A landscape with many valleys, sampled at points; each row gives a point and its height.
A ball rolls from a point to the lowest of its 2 nearest points, and stops where none of them is lower. Distance is the straight distance between rows; heights are no part of it.
getuv h=5.55: [139 132 111  95 169 137 156  78 108 140 100 107 154 146 150 116 132 171
  96  97 136 164  95  79 129  80 138 141]
zumam h=4.07: [ 73  84 114  79 104 166 110  93 140 136 105 121 164 171 173 113 147 133
 170  82 157 161 107 110 118 104  62 150]
golap h=5.05: [112 168 128 136 148 113  72  83 114 127 141 204 164 149 160  70 112 141
 121 172 130  78  77 119 115 131  87 187]
pasu h=6.44: [146 170 114 151 172  85  71  85 114 142 138 175 141  92 147  95  89 148
  99 157 121 122  90 143 165 130 135 155]
vilez h=3.92: [146 107 133 156  93 158 179 184 117 107 131  99  96 133  97 154 129  98
 148 132 104 110 182 155 133 149 131  88]
keso h=1.64: [100 147 169  85 120 173  93 122 106 122 122 148 168 181 129  89 135 134
 134 160  99 108 143  92  90 150  65 174]
vozo h=5.78: [ 82 131 145  95 140 121  73 104 117 107 141 172 161 147 165  90 119 134
 157 132 144 121 100 134 114 151  77 170]
geru h=3.89: [ 74  70 117  79 100 182 119 133 132 126 106  99 149 190 165 121 148 109
 173  99 160 168 111 137 134 122  69 144]
pum h=6.01: [173 154 116 182 146  95  80  70 139 173 133 176  83  62 119 155 111  96
  79 167 115  73 120 117 157 156 182 127]
lonuk h=4.60: [104 152  94 108  98 147  86  64 123 171  71 138 170 133 157  71 114 167
 175 163 198 115 101  83 115 110  76 129]
fuvi h=6.13: [ 94 113 153  93 109 183 116 140 109 125 105 128 147 190 139 116 138 123
 155 134 136 133 133 100 107 129  86 150]
Rugog h=7.97: [ 74  80 107 109 125 132 128 146 129 122 155  89 127 143 164 148 126 114
 172 112 166 179 117 210 168 134 119 126]
Tipor h=6.52: [164 139 115 140 119 121 140 123  86 163 104 120 109 111 127 171 115 111
 112 135 147 141 103 119 156  93 154  98]
zovek h=7.11: [178 181 136 170 159 143 112 123 113 157 125  88 110  98 131 158  94 131
  70 166 138 149 123 120 216 123 165  72]
bip h=3.44: [153 142 111 126 121 172 181 135  67 149  84  78 126 174 138 132 131 142
  96 155 177 161 116  70 133  90 139  96]
Vepop h=6.35: [156 122 115 145 107 113 152 141  96 157 123 117  97 100 124 179 127  87
 125 138 133 125 123 146 154 112 153  78]
guzi h=7.66: [122 108 112 145  99  82 124 138 110 151 150 111  86 109 139 180 120  95
 143 110 161 141 131 193 149 119 148  90]
Vafe h=4.24: [ 86  80 100 129 105 125 175 167 125 124 159 100 102 142 118 164 161  79
 171  92 134 143 161 187 133 116 127 102]
timar h=7.64: [160 168 127 185 134 138 104 140 171 111 153  85 125 107 124 167  87 123
  79 152 114 151 130 124 193 156 144  57]
Bup h=2.03: [120 159 175 104 135 173 111 127  99 117 115 131 149 173 111  90 122 139
 108 172  92 115 152  98 101 157  89 169]
Nupun h=5.13: [104 148 128 145 133 120  44 116  86 139 131 176 156 146 152  69 100 141
 128 177 179 126  68 118 142 140  91 151]
Vira h=5.63: [179 144 122 157 144 100 104  80 131 168 134 152  91  67 112 166 112  93
  84 140  97  80 128 120 138 142 178 136]
Migep h=4.51: [125 158 122 118 101 161  83 111  91 152  78 135 156 169 147  98 105 151
 125 183 193 149  96  77 128 115  97 122]
Gutif h=6.04: [155 136 140 122 144 186 209 144  71 143 123  64 132 183 128 126 158 144
  88 125 132 147 148  68 123 115 145 126]
Vevav h=4.28: [124 134 136 108 106 179 113 125  83 138  82 113 139 185 145 105 115 142
 124 173 177 155 109  92 134 117 105 123]
mogip h=6.86: [180 176 110 148 180  91  83  73 116 162 124 166 128  84 143 111  95 151
  69 162 123 133  84 122 181 112 158 145]
ses h=3.62: [136 111 130 154  88 121 159 183 128 108 136 115  88 111  99 163 135  86
 152 137 130  95 184 162 133 160 138  73]
Zosir h=4.52: [191 150 111 146 118 128 139 104 138 173 115 177 126 113 114 142 165 118
 122 121  89  59 137  52  83  93 170 162]
kugez h=3.17: [168 161 163 142 144 162 173 150  96 141 113  96 125 151  87 134 138 130
  91 148 100 118 165  90 127 135 140 132]
Tovi h=4.78: [111 150 122 126 115 139  54  91  94 150  99 150 171 162 162  69 104 152
 130 185 188 138  70  88 143 125  78 137]
nagag h=2.38: [136 143 136 143  80 125 140 188 121 107 103 169 121 123 116 144 163  75
 154 135 141  81 165 140  66 125 145 100]
fov h=6.43: [109  98 139  86 150 188 185 112 116 133 122  81 153 179 141 113 178 142
 109  87 134 179 113  90 131 101 109 140]
suti h=5.72: [138 112  74 120 150  39  59  88 134 130 136 165 139 111 177 124 103 129
 118 128 127  83 114 116 109  79 152 166]
kodo h=4.92: [126 101 116 134  90 201 150 176 115  94 131  86  88 170 133 122 104 124
 175 141 149 150 139 191 179 145 128 109]
goru h=6.07: [106 159 153 102 177 119 122 119 168 115 133 133 142  97 129 106 108 171
 125 144 105 162 111 138 147 166 108 136]
Fip h=4.03: [117 122 136 112 130 166 130 136  87 132  98 103 137 173 145 128 109 137
 130 155 161 169 115 119 156 123 118 125]
bisam h=5.53: [155 142 124 141 146 174 166 147 121 116 143  60 111 140 127 151 109 132
 123 143 129 168 143 150 203 121 146  79]
vadi h=6.87: [173 149 118 156 140 123 125 116  99 172 121  92 107  95 133 167  95 129
  86 155 160 160  99 138 213  99 167  71]
Rogaz h=1.59: [ 90 141 138 133  93 105 118 166 123 109 125 178 120 141 109 135 146  95
 165 124 140  91 164 133  75 149 114 147]
Pipal h=1.24: [191 173 146 157 165 140 158 111 163 151 141  93 122  73  92 173 121 117
  69 145  86 113 136  95 161 147 155  86]
lile h=2.64: [ 79 100 135 124 133  72 132 120 163  98 162 134 113 118 113 156 145 113
 152  66 125 123 171 189 111 150 113 143]
kopi h=6.68: [167 135 108 153 120 104 113 114  85 172 102 118 116 101 143 164  94 120
 107 145 172 159  87 143 182  94 160  85]
Nefir h=0.82: [100 152 142  99 136 152 116  94 133 137 144 181 170 157 120  95 150 142
 148 123  86  69 135  78  62 119  86 198]
Taviz h=4.31: [145 107 118 106 177  61 143 105 181 122 133 136 127  67 122 118 130 151
 107  90  49 112 126 119 111 122 148 162]
gideg h=9.06: [165 150 121  93 191  80 138  90 166 137 124 136 118  71 122 109 118 175
  92 131  69 133 100 106 136 122 146 160]
vove h=2.12: [162 156 145 133 149 137 161 151 223 102 156 110 134  97  86 168 119 158
  81 147  78 152 124  88 133 164 105  96]
Tozu h=4.74: [146 148 172 146 102 183 141 158 103 109 102 126 118 172  78  99 113 134
 120 172  91 102 177 106  93 161 120 152]
Vifef h=3.56: [105 125 125 153 128  93  68 128  91 137 135 150 130 113 154 130  98 133
 145 143 185 161  95 161 149 139 128 135]
mis h=8.05: [160 112 124 141 103 131 192 134 109 159 135 127 122 128 102 154 170  99
 123  77 103 113 127  86 116  90 157 118]
Vomef h=4.64: [ 91 158 153 123 159 106  66 102 122 113 152 187 162 135 156  54 115 143
 123 167 125  94  78 142 124 165  68 180]
Taz h=8.49: [150 110 127 143 132 201 204 163 143  97 151  63 115 162  93 138 133 121
 144 125  89 145 177 146 163 148 127 101]
sedaf h=2.19: [117 152 158 156 122 170  34 141  73 118 120 146 144 168 130  28  99 168
 110 197 141 111 115 132 156 178  88 140]
Baz h=3.63: [116 152 117 172 111  94  37 154  86 133 128 187 125 120 137  87 121 124
 133 181 189 109  97 137 127 143 120 132]
Kabo h=1.94: [105 125 142  85 147 153 130  89 131 132 123 150 169 152 133 105 150 150
 136  93 107 129 117  79  92 103 102 176]
mezop h=8.23: [118 121 152 117 147 156 179 140 109 132 127 111 135 162 105 141 151 122
 134 110 103 148 135 120 129 121 131 133]
karor h=2.68: [148 153 131 135 136 108 136 139 224 105 167 114 117  80 102 181 110 145
  73 129  86 155 107 111 136 162 114  84]
gana h=2.41: [127 158 170 111 143 169 141 134 103 136 117 125 145 174 106 111 136 137
 113 156  99 118 149  77  93 132 116 164]
Diru h=6.66: [137 123 124 146  96  76 119 116 132 153 155 126  75  76 110 183 128  79
 121 113 147  85 148 169 134 141 165  86]
Ker h=3.24: [140 113 118 143 112 103 151 127 131 143 133 155 117 108 104 152 160  96
 139  70  84  83 146  91  86  97 154 152]
renaf h=5.36: [105 172 151 106 145 144  81  88 107 136 131 179 169 162 143  69 123 140
 111 179 119  99 100  98 107 137  70 177]
niba h=5.76: [121 125 157 133  83 182  91 162  87 108  90 136 119 177 134  81 101 139
 144 177 151 133 135 132 126 151 115 130]
Napu h=6.96: [124 118 138 174  77 122  80 199 106  78 115 137  94 122 136 109 129 113
 161 161 200 132 151 191 134 157 150  91]
metuf h=8.14: [143 128 115 163 115 150 148 157 154 109 163  67 108 129 121 175 101 109
 137 135 118 139 161 161 181 147 136  69]
zeras h=2.43: [147 108 111 132  87 151 180 180  94 125 113 119 111 133 118 156 150  88
 148 135 134 132 140 136 123 102 151  69]
Ser h=4.79: [115 165  79 132  98 124  80  65 112 162  68 144 161 126 158  82  96 163
 161 165 209 132  79  87 130 102 113 124]
dez h=4.82: [168 116 113 129 171  73 131  87 163 135 136 142 128  75 123 138 127 121
  93 101  54  82 132 114 103 125 166 158]
gevi h=5.41: [ 98 112 116  98 158  32  72  94 151  86 170 152 129  95 160 100 106 159
 141 105 135 124 111 185 120 137 125 166]
pupeb h=2.81: [107 124 122 128  82 158 164 161 134 139 112 166 146 127 114 138 171 113
 174 103 135  96 148  97  59  82 130 124]
Rup h=4.29: [115 116 118 113 152  86 116 103 132 124 137 136 138 108 154 139 107 142
 136  95 118 150 109 163 131 115 140 152]
Ven h=4.55: [104 138 119 137  99  71  80 135 110 117 134 185 117 117 130 127 134 108
 157 133 170 103 133 146 102 138 126 149]
ladi h=5.98: [ 99 128 152 108 103 164 102 150  97 118 105 140 137 176 137 106 111 124
 157 159 143 130 128 123 116 139  99 144]
git h=3.87: [132 137 128 164 116  81  91 128 216  97 197 107 120  97 122 193 109 115
  89 120 135 145 135 162 137 175 127  67]
puv h=5.26: [180 130 126 145 162  90 133  81 157 157 141 129 110  64 108 167 119 104
  91 111  78  84 129 118 128 143 167 139]
bif h=3.97: [117 126 116 124 136  92  90 105 105 135 127 155 138 121 153 132  97 138
 138 117 153 144  97 145 139 114 132 151]
vikop h=9.21: [155 169 130 110 177  98 139  95 189 134 132 130 117  61 108 123 118 177
  88 135  75 140 108 110 149 142 126 137]
Dosu h=6.63: [ 61 125 140 102 153  90 107 128 203  80 174 142 140 105 137 115 129 164
 155 120 131 148 138 174 122 195  80 150]
Tofe h=8.35: [131 107 108 142 115 176 177 171 143 100 162  69 104 148 108 155 117 108
 159 125 111 144 168 175 177 145 132  89]
gida h=4.05: [199 172 136 160 151 132 140 105 114 173 113 159 106 107  88 145 143  95
  82 161  89  87 130  73 120 135 164 148]
Vasi h=3.13: [171 152  91 135 115 154 204 121  80 172  95  82 130 150 128 142 153 137
  96 133 172 147 112  55 127  75 149  83]
guku h=7.96: [184 107 113 136 122 108 161 103 114 164 130 122 116 108 119 163 154 106
 107  74  99 101 117  84 123  74 178 128]
Boraf h=2.65: [107 118 135 153 114  96 127 152 168 105 161 119 111 111 103 178 125 103
 145 117 142 106 185 175 134 169 113 108]
Dup h=3.18: [ 99 145 156 172 138 142  36 149  99 110 138 155 140 153 127  37 101 149
 122 194 139  91 122 143 140 196  77 146]
bod h=7.85: [179 123 114 130 151 101 148  91 116 160 124 123 118  96 125 159 125 120
  97  90  95 115 112 106 134  90 174 135]
fes h=7.57: [ 70  89 143 110  82 171 155 181 127 115 119 143 126 175 125 129 171  98
 183  98 129 116 151 124  82 117 103 140]
teken h=2.80: [160 170 156 126 137 166 169 134  80 156 112 108 138 170 105 124 153 145
  84 156 114 114 151  56  93 118 137 157]
logaz h=3.23: [131 115 133 164  82 105 132 165 163 102 153 113  91 108  92 179 129  83
 140 135 147  83 196 169 134 176 125  82]
gug h=5.08: [133 151 172 150 122 174 114 150 111 109 112 131 126 162  92  96  88 144
 119 175 103 116 169 130 129 169 112 140]
kagun h=6.38: [ 90 143 136 101 161  99 109 114 172 114 148 126 129  86 150 117 111 175
 146 127 118 175  95 165 152 157 114 137]
reput h=5.23: [102  92 136 143  90 163  98 184 117  90 124 105  96 160 150 109 109 123
 179 151 183 147 139 195 155 164 117 125]
finis h=5.01: [130 145  61 135 112 100  86  70 130 157  82 150 159 122 159  97  91 162
 156 148 176 112  88  86 126  81 130 138]
bon h=8.75: [146 115 122  73 186  80 163 107 154 131 121 113 116  98 135  88 142 197
  86  99  65 147  89  69 134  92 158 169]
noru h=5.86: [153 131 126 115 158 163 203 114  83 154 123  77 138 158 133 134 156 147
  81 100 141 164 119  76 135  92 145 125]
peruv h=7.86: [ 66  81 111 120 106 104 111 145 121 120 144 119 114 156 156 147 138 108
 177 103 190 165 127 200 138 132 119 137]
mafal h=7.12: [127 119 127 151  74 104 103 188 102  99 117 138 102 112 141 140 138  88
 153 150 197 132 143 194 125 141 150  79]
Vomu h=3.20: [ 95 101 128  89 160  90 126 104 170 100 140 163 156 118 136  86 140 147
 132  71  57  97 126  97  71 103 123 188]
nilak h=1.08: [188 165 156 158 163 162 177 135 156 128 146  74 124 108  89 166 122 135
  76 148  88 130 159  94 162 154 142  87]
rofur h=6.93: [168 168 121 153  90 143 123 167 107 136  75 170 134 109 127 138 128  90
 120 175 161 108 125 116  94  99 156  85]
zado h=8.89: [173 129 113  84 202  67 143  98 158 137 122 124 122  86 136  97 135 177
  81 119  53 123  98  76 129  96 162 167]
mube h=3.74: [147 132 131 128 120 165 156 149  78 136  88 102 120 165 125 135 118 128
 118 158 155 153 122 108 147 105 140 106]
pef h=6.03: [ 68 121 139 102 146  83  69 101 134  89 162 172 150 132 161  87 126 139
 169 119 154 121 104 171 110 172  76 177]
Pom h=2.62: [129 146 126 135  82 151 142 175 122 131  98 164 140 125 121 139 159 101
 160 132 146  93 150 119  60  97 143 100]
Zunom h=7.41: [144 134  97 147  73  74  91 132 111 138 106 163 110  90 150 151 131  92
 133 125 200 121 109 161 104 102 164  89]
Tas h=2.27: [ 98 106 115  95 132 134 115  86 138 123 121 154 164 142 149 108 128 154
 153  83 121 116 117  88  93  84 111 174]
ramo h=2.05: [109 138 128 136  78  94 128 158 137 111 122 178 110 114 106 155 174  76
 160 103 140  77 166 134  63 124 136 125]
Ruga h=4.30: [188 165 134 158 129 128 142 115 129 172 116 179 108 109  85 148 162  88
 105 149  76  66 143  64  84 129 154 156]
gov h=6.99: [142 137 138 152 131 103 141 135 136 142 128 149 113  94  88 169 132  88
 123 128 102  85 163 128 113 166 128 134]
filoz h=8.13: [138 114 127 124 121 144 188 132 102 149 123 115 132 147 113 153 157 121
 129  87 117 144 120 101 126  91 139 124]
Gesaz h=8.31: [ 91  77 109  96 144 142 166 116 126 132 137  99 136 145 152 137 140 121
 143  75 128 189 105 169 148  93 122 128]
tid h=5.79: [164 146 126 134 167 154 186 133 121 136 147  60 120 121 121 163 124 128
 102 133 110 166 140 128 191 116 152  76]
vipad h=3.67: [ 70  81 134  93 120 175 140 146 126 117 125 118 139 178 145 129 152 104
 166  93 129 156 125 144 121 122  94 147]
gapar h=6.92: [113 126 107 108 144  47 103 105 208 115 167  97  97  70 166 136 105 181
 133  93 107 163 102 180 147 133 135 113]
Fuf h=7.77: [138 105  96 142  81  98 128 157  93 151 132 104  91 111 148 174 121  93
 141 135 182 155 115 186 156 106 160  54]
Lugak h=5.47: [125 100  57 124 126  64  85  90 141 141 119 147 154 119 170 124  99 140
 142 111 139  96 119 100 102  59 152 149]
Rasid h=5.14: [ 82 105 127 107 132  40  72  98 143  92 170 150 126 122 150 118 127 144
 164  89 157 125 128 192 112 138 124 171]
sukim h=4.85: [ 85 120 129 125 114  66  85 118 120 105 146 165 120 128 135 135 129 118
 160 104 162 118 137 171 108 143 116 161]
bek h=1.26: [125 162 152 154 150 158  48 132  83 133 120 146 148 154 130  54  94 166
  94 198 148 136 104 124 175 160 108 136]
gak h=6.70: [ 92  97 153  94 169 153 198 136 165 119 145  91 134 127 107 119 177 143
 127  83  76 178 122 138 133 138 119 136]
Rim h=1.02: [103 127 138 142  97 112 120 180 113 103 116 156 114 138 117 134 129  93
 163 145 146 108 165 153 103 156 120 127]
sol h=6.76: [140 131 143 180  64 171  95 190  99  85 100 147  92 132 132  88 112 129
 151 160 181 129 143 185 134 164 147  95]
luved h=4.32: [112  91 125  97 130 180 146 149 108 124 114  80 129 180 150 127 122 126
 148 138 152 178 112 152 168 126 116 123]
refek h=8.22: [ 64  74 125  80 142 140 140 115 147 116 136 103 141 143 161 121 147 127
 154  78 126 183 103 177 139 122 105 149]
lurom h=4.49: [164 138 168 154 103 192 176 160 113 107 111 111 112 162  64 116 115 142
 121 154  79  98 189 114 107 172 119 135]
Rab h=4.59: [104  96 135 118 120 179 133 167 114 110 121  94 120 172 142 129 112 122
 162 142 140 153 136 168 157 143 116 125]
ridi h=6.65: [ 90 136 125 117 148  69 101 111 201 102 172 125 121  79 149 132 114 172
 142 110 125 166 113 179 140 165 117 128]
venak h=1.63: [113 144 164  82 162 162 151 101 126 128 126 136 164 157 119  96 165 157
 114 100  90 133 128  71  85 125 103 175]
girad h=2.70: [ 84  92 114  95 138  94 111 100 153 104 140 162 153 129 151 107 132 139
 152  64 105 110 129 119  87  89 123 173]
mobe h=7.39: [157 130 116 135 153  68 110  81 176 150 161  91 100  52 150 163  92 134
  94  98  98 119 121 167 151 119 179  92]
depiz h=4.94: [ 87  88 145 120 118 156  90 159 117  98 128 108 123 163 161 112 108 127
 173 142 166 156 133 177 152 169  98 145]
mul h=0.42: [172 145 157 149 157 163 196 146 151 124 142  81 138 125  76 154 133 132
 103 132  83 126 171 106 144 157 128 110]
vosi h=7.47: [ 76 102 160 117 118 160 163 158 128 113 131 136 145 169 109 125 166 101
 165  87  92 114 158 108  74 131  99 165]
gis h=8.34: [128 102 151 124 144 179 206 161 128 114 141  81 136 161  94 135 150 117
 134 116  88 142 162 129 141 143 130 124]
baza h=6.48: [187 178 122 180 172 116  86  77 137 173 132 173 111  74 106 138 114 109
  61 181  93  92 120 108 170 153 163 130]
Dava h=7.22: [ 99 120 167 110 163 134 172 130 160 118 141 148 157 128  78 120 154 130
 126  87  61 118 153 110  72 162  98 175]
Gagiz h=2.99: [130 126 130 142  91 137 172 147 138 155 124 164 136 123 100 140 180 108
 155  82 105  79 148  81  71  86 145 143]
zok h=3.48: [184 158 154 140 163 146 192 128 100 158 131  97 130 123  92 154 154 120
  82 126  99 121 148  85 141 124 149 126]
Zaze h=6.85: [182 162 114 162  81 168 123 169  95 127  62 146 147 121 135 123 116  90
 112 176 176 120 127 126 102  89 167  56]
Ragev h=6.21: [154 114 138 120 113 201 199 165  75 122 113  76 116 195 112 116 154 135
 120 137 137 145 145  96 128 111 133 112]
kode h=4.13: [117 154 113 163  99  64  50 145 103 123 130 199 118 110 131 106 139 107
 145 163 196  96 114 151 107 141 129 137]
Lun h=1.60: [145 139 158 123 157 145 184 161 214 108 156 111 142 103  78 156 133 165
  96 129  70 140 150 100 119 170  98 117]
daguv h=3.96: [113  95 110 140  93 118 160 178 127 115 158  97  90 124 111 172 150  82
 161 117 135 126 178 191 142 141 131  84]
Pazo h=7.36: [ 84 103 170 104 144 159 165 136 143 116 135 124 159 158  99 113 169 117
 140  82  73 132 150 109  86 148  98 163]
Naril h=3.27: [139 145 133 149 125  92 100 139 225  95 186 130 125  84 111 187 103 130
  65 131 113 148 118 129 130 174 116  81]
rirub h=6.83: [142 130 135 150 111  86 127 123 137 149 136 143  91  77  96 181 130  81
 112 125 125  72 155 139 121 160 152 116]
veko h=3.73: [113  91 130 102 162  79 151 119 180 107 145 149 137  90 113 100 147 138
 118  59  45 115 135 113  85 120 138 178]
nege h=5.45: [153 106 109 128 151  41  86  81 165 134 152 139 100  74 128 149 113 106
  99 102  93  66 150 149 110 129 166 147]
neri h=7.14: [142 115 111 115 152  53 114  93 186 141 162  82  93  65 167 148  99 160
 116  83 103 153 106 184 153 104 166  91]
Sirum h=7.89: [158 143 118 187 105 154 114 153 171  88 164  72 108 128 126 171  85 115
 100 140 119 144 139 147 189 161 143  50]
Tovun h=8.41: [ 94  74 110  82 159 139 180 109 155 127 144  82 122 120 156 121 149 154
 131  72 103 206  93 171 158  91 134 125]
sena h=4.90: [170 146  86 137 133 143 153  82 130 186  91 141 148 128 117 118 148 170
 123 128 145  88 131  34  97  61 156 161]
Mufab h=7.68: [ 59  97 127 111  82 126 122 161 129 101 124 157 120 164 134 144 156  99
 183  96 151 117 149 146  84 128 104 140]
naseg h=6.55: [ 99  95 154  72 165 173 199 126 140 124 132  83 136 150 129 107 183 141
 116  84 105 189 113 121 139 118 113 142]
Bal h=1.29: [ 90 147 169  97 118 163 110 131 120 125 131 163 164 172 113 101 142 125
 154 144  91  84 153  88  62 145  76 179]
keb h=5.67: [119 164 144 140 157 118 109 132 174 115 142 128 145 102 121 138 104 146
 119 151 111 146 135 141 153 169 115 119]
zapo h=3.00: [ 97 124 129 159 115 113  49 155  81 125 120 153 126 137 150  94  99 127
 148 174 196 145  96 142 141 149 113 126]
memom h=4.71: [188 132  86 146 121 127 142  93 139 184 103 160 137 113 114 125 165 146
 127 123 119  69 136  45  88  62 171 162]
vubug h=4.44: [ 86 132 109 104  80 148  83  94 123 153  90 161 170 141 161  87 125 148
 187 150 195 112 105  94  97 116  68 135]
Sudil h=7.07: [118 112 158 110 165 122 195 132 188 127 143 136 145 100  75 121 161 151
 116  85  57 135 144 104  89 165 102 160]
zel h=2.85: [168 127  90 137 100 148 204 133  91 163 111 101 130 140 109 151 170 113
 121 111 151 141 113  79 129  66 156  72]
molur h=6.33: [ 57 114 145  97 148  87  80 117 165  83 170 144 143 115 146 100 132 151
 169 116 148 149 125 194 125 188  83 159]
Bar h=6.49: [166 122 129 134  67 206 163 174  83 101  88 114  97 168 127 105 114 130
 141 165 151 148 131 159 138 123 145  91]
fum h=5.35: [139 110  87 105 160 116 140  71 138 139  96 106 168 138 158 104 124 175
 106  91 138 138 105  65 119  52 151 149]
Vuman h=6.74: [177 144 130 159  75 174 136 187  89 101  73 136 119 134 136 111 109 103
 124 172 167 130 135 157 123 111 161  65]
dapu h=8.63: [121 103 130  67 177 103 171 104 153 122 121 105 120 109 143  90 151 186
 103  81  79 166  99  94 132  96 143 161]
Fug h=5.04: [133 109 115 116 160  43 111  94 181 117 159 129 114  70 131 144 115 128
 112  84  91 102 147 169 115 136 145 138]
dipe h=5.69: [105 115 106  95 165  54  80  90 139 100 148 160 147 103 174  83 100 162
 134 119 113 121  94 150 118 123 125 170]
vidi h=7.04: [145 159 108 139  93 131 114 140 110 148  88 171 134 120 128 137 126 115
 139 152 162 117 112 102  92  97 140 119]
Gesev h=4.06: [ 89 154 160 143 133 125  59 129 105 117 145 175 156 154 137  65 110 127
 131 183 137  94 113 129 125 176  74 166]
Fir h=4.20: [160 125 151 148 107 173 183 172 106 111 114  99 108 153  85 133 128 114
 134 147  99 108 169 126 127 144 135 109]
muli h=6.88: [111 114 151 106 168 124 194 128 185 119 145 105 135  99  95 128 159 154
 124  86  63 157 131 130 123 152 115 136]
mip h=3.11: [ 67  92 134 115 128 114 148 136 138 102 147 133 124 138 127 148 154 106
 160  74 118 141 154 170 112 144 111 154]
vuz h=6.19: [168 119 128 146 126 123 174 129 106 166 138  96 103  96 100 182 138  94
 115 117 102 111 134 129 159 121 162  83]
Kazal h=8.51: [105  87 123  76 165 111 170 102 151 128 130  96 119 113 154 111 143 176
 116  71  91 190  88 140 145  91 139 139]
Zomeb h=7.76: [ 65  84 121 111  84 117 110 164 126 103 129 136 119 164 150 139 157 100
 191 107 187 142 137 175 109 133 107 138]
sipo h=6.61: [154 126 132 160  64 198 134 187  94  87  90 132  91 148 128  99 114 118
 150 156 168 139 135 185 134 139 150  82]
liro h=1.96: [ 84 103 131 134 127  94 138 142 183  95 171 106 121 118 106 176 142 111
 152  94 133 130 182 191 129 164 105 120]
nov h=3.77: [196 163 152 153 154 140 164 123 116 164 119 123 121 112  76 154 146 102
  77 146  86  91 152  74 119 138 155 134]
nuto h=6.23: [ 95  99 144  81  98 202 128 135 123 138 104 106 154 194 137 109 167 131
 161 118 140 136 141  84  98 110  69 148]
Zon h=2.28: [114 137 147 157 132 149  59 150  88 128 117 140 135 144 140  84  85 147
 133 181 166 153 111 139 170 152 118 128]
sata h=6.51: [151 119 117 144  93  94 142 123 109 163 140 116  80  73 123 185 129  74
 114 127 145  98 125 164 140 125 180  64]
Pefaz h=5.51: [131 170 107 157 146 104  56  94  89 155 127 193 148 133 147  80  96 143
 110 180 160 114  69 117 146 122 115 162]
pamim h=5.71: [155 142 124 108 167 142 178  98  88 148 110  97 138 139 138 137 135 157
  84 101 144 174  95  89 148  88 150 128]
Nug h=6.02: [172 132 126 134 145 141 192 123  89 155 145  80 114 116 112 170 143 118
 103 117 116 149 129 114 172 104 156  87]
batu h=4.63: [114  98 112 109 148  49 101  99 144 115 149 131 121  98 155 133 107 135
 128  74 112 121 137 172 120 104 149 147]
Sazik h=1.65: [100 109 129 131  86 132 124 186 104 106 106 139 114 155 142 132 126 108
 171 147 165 136 139 164 124 141 125 114]
fos h=7.37: [162 178 142 160 159 135 125 123 152 130 137  87 127  94 121 156  97 137
  84 154 115 158 123 129 198 139 152  84]
riro h=6.37: [153 109 127 120  87 215 180 161  78 107  98  87 100 191 123 112 128 136
 132 154 150 149 134 135 143 117 134  99]
figo h=6.91: [201 179 120 157 182 105  92  73 115 169 111 165 106  90 124 131 114 124
  59 167 106 112 106 102 167 115 165 144]
leg h=5.11: [169 132  82 132 148 123 149  79 124 160  99 127 154 133 135 125 132 164
 113 101 132 113 110  48 110  56 161 152]
Kobas h=6.05: [118 140 112 121 168  80  71  80 119 121 145 171 151 103 162  87  89 152
 121 144 140 132  75 150 143 127 119 165]
vofa h=2.63: [175 120 105 129  92 160 195 169  92 141 114 114 125 132 111 148 167  84
 128 130 136 129 130 108 113  86 160  58]
zoka h=1.03: [163 139 166 135 160 170 192 155 184 111 144  93 145 130  73 138 133 157
  89 137  73 132 172 103 118 170 109 118]
bel h=3.43: [ 62  77 135 106 130 155 163 153 136 114 142 116 133 158 123 140 158 100
 162  80 117 150 144 161 125 133 109 149]
pitad h=5.21: [144 114 110 138 112 196 162 162 114 109 141  61  99 164 133 136  97 129
 152 150 143 169 142 175 204 129 147  89]
Neta h=5.50: [120 107 152 132  74 194 104 170 102  96 103 121  97 174 145  92 105 129
 170 158 159 143 138 174 143 164 111 128]
Nelod h=7.67: [171 124 119 130 164  85 131  88 136 156 136 108 114  72 135 162 101 130
  97  93 101 127 111 146 153 104 172 116]
koba h=5.58: [100 140 143  92 134 150  82 100 106 130 120 163 169 162 152  91 116 140
 140 148 141 128 103 107 112 132  75 159]
Genu h=5.82: [156 119  90 132 152  40  70  76 147 135 144 165 112  88 152 135 110 110
 104 131 105  73 132 133 119 108 166 162]
zaka h=8.10: [ 65  84 123  97 145 134 146 139 159 115 160  93 130 136 151 141 137 127
 161  90 126 181 120 207 153 140 116 129]
penim h=5.20: [125 156 137 170 146 112  87 143 169 111 160 122 133 101 120 151  95 129
 116 148 136 132 147 146 163 175 125 106]
tefo h=4.53: [125 156 130 172 132  73  69 119 197 108 181 124 131  80 118 164 105 124
  98 130 147 124 141 154 149 177 126  97]
Fesis h=5.40: [131 172 120 138 147 113  84  90 109 146 131 198 141 137 141  98 106 132
 111 163 123 100  96 107 124 124 117 175]
Mok h=7.54: [137 120 107 142  92  75 107 127 103 149 126 142 102  99 145 171 119 102
 136 116 171 124 115 166 134 111 149 101]
Vuver h=6.34: [100  94 148  84 123 207 163 117 121 137 114  86 158 196 144 109 178 133
 129  98 132 160 132  81 116 104  82 140]
gof h=1.25: [121 162 153  88 155 150 133  84 136 135 135 163 172 152 113  80 165 153
 115 118  68  98 121  65  68 122  98 197]
Teg h=2.14: [122 116 117 134  96 136 153 172  99 131 112 126 114 144 128 156 125  97
 152 138 148 139 128 146 133 111 138  93]
rekin h=5.24: [116 110  48 131 108  90  98  79 145 153  88 136 156 117 167 110  94 160
 168 115 166 107 113  94 114  62 143 135]
bebas h=4.26: [ 80 107 117  92  93 154  84 100 126 138 108 150 166 162 163 105 136 140
 180 119 170 132 111 104 106 123  67 145]
guvu h=5.49: [124 140 167 138 146 179 133 149 148  95 125 105 135 153 110 106  90 149
 126 160 103 139 166 136 144 172 106 130]
Gasag h=7.27: [127 133 112 146  71  81  80 159 111 106 111 160 123 104 147 143 146  90
 148 142 218 130 123 179  94 118 152  83]

Two balls start at each pair of points below. Name the first point that both come to, or write -.
rofur / mube => -
reput / kodo => Rab
guvu / niba => -

Where does a ball stop that starts at each point below?
getuv => Nefir
molur => bek
penim => mul
Lugak => liro
Gasag => Nefir
fuvi => Rim
gis => mul
figo => Nefir
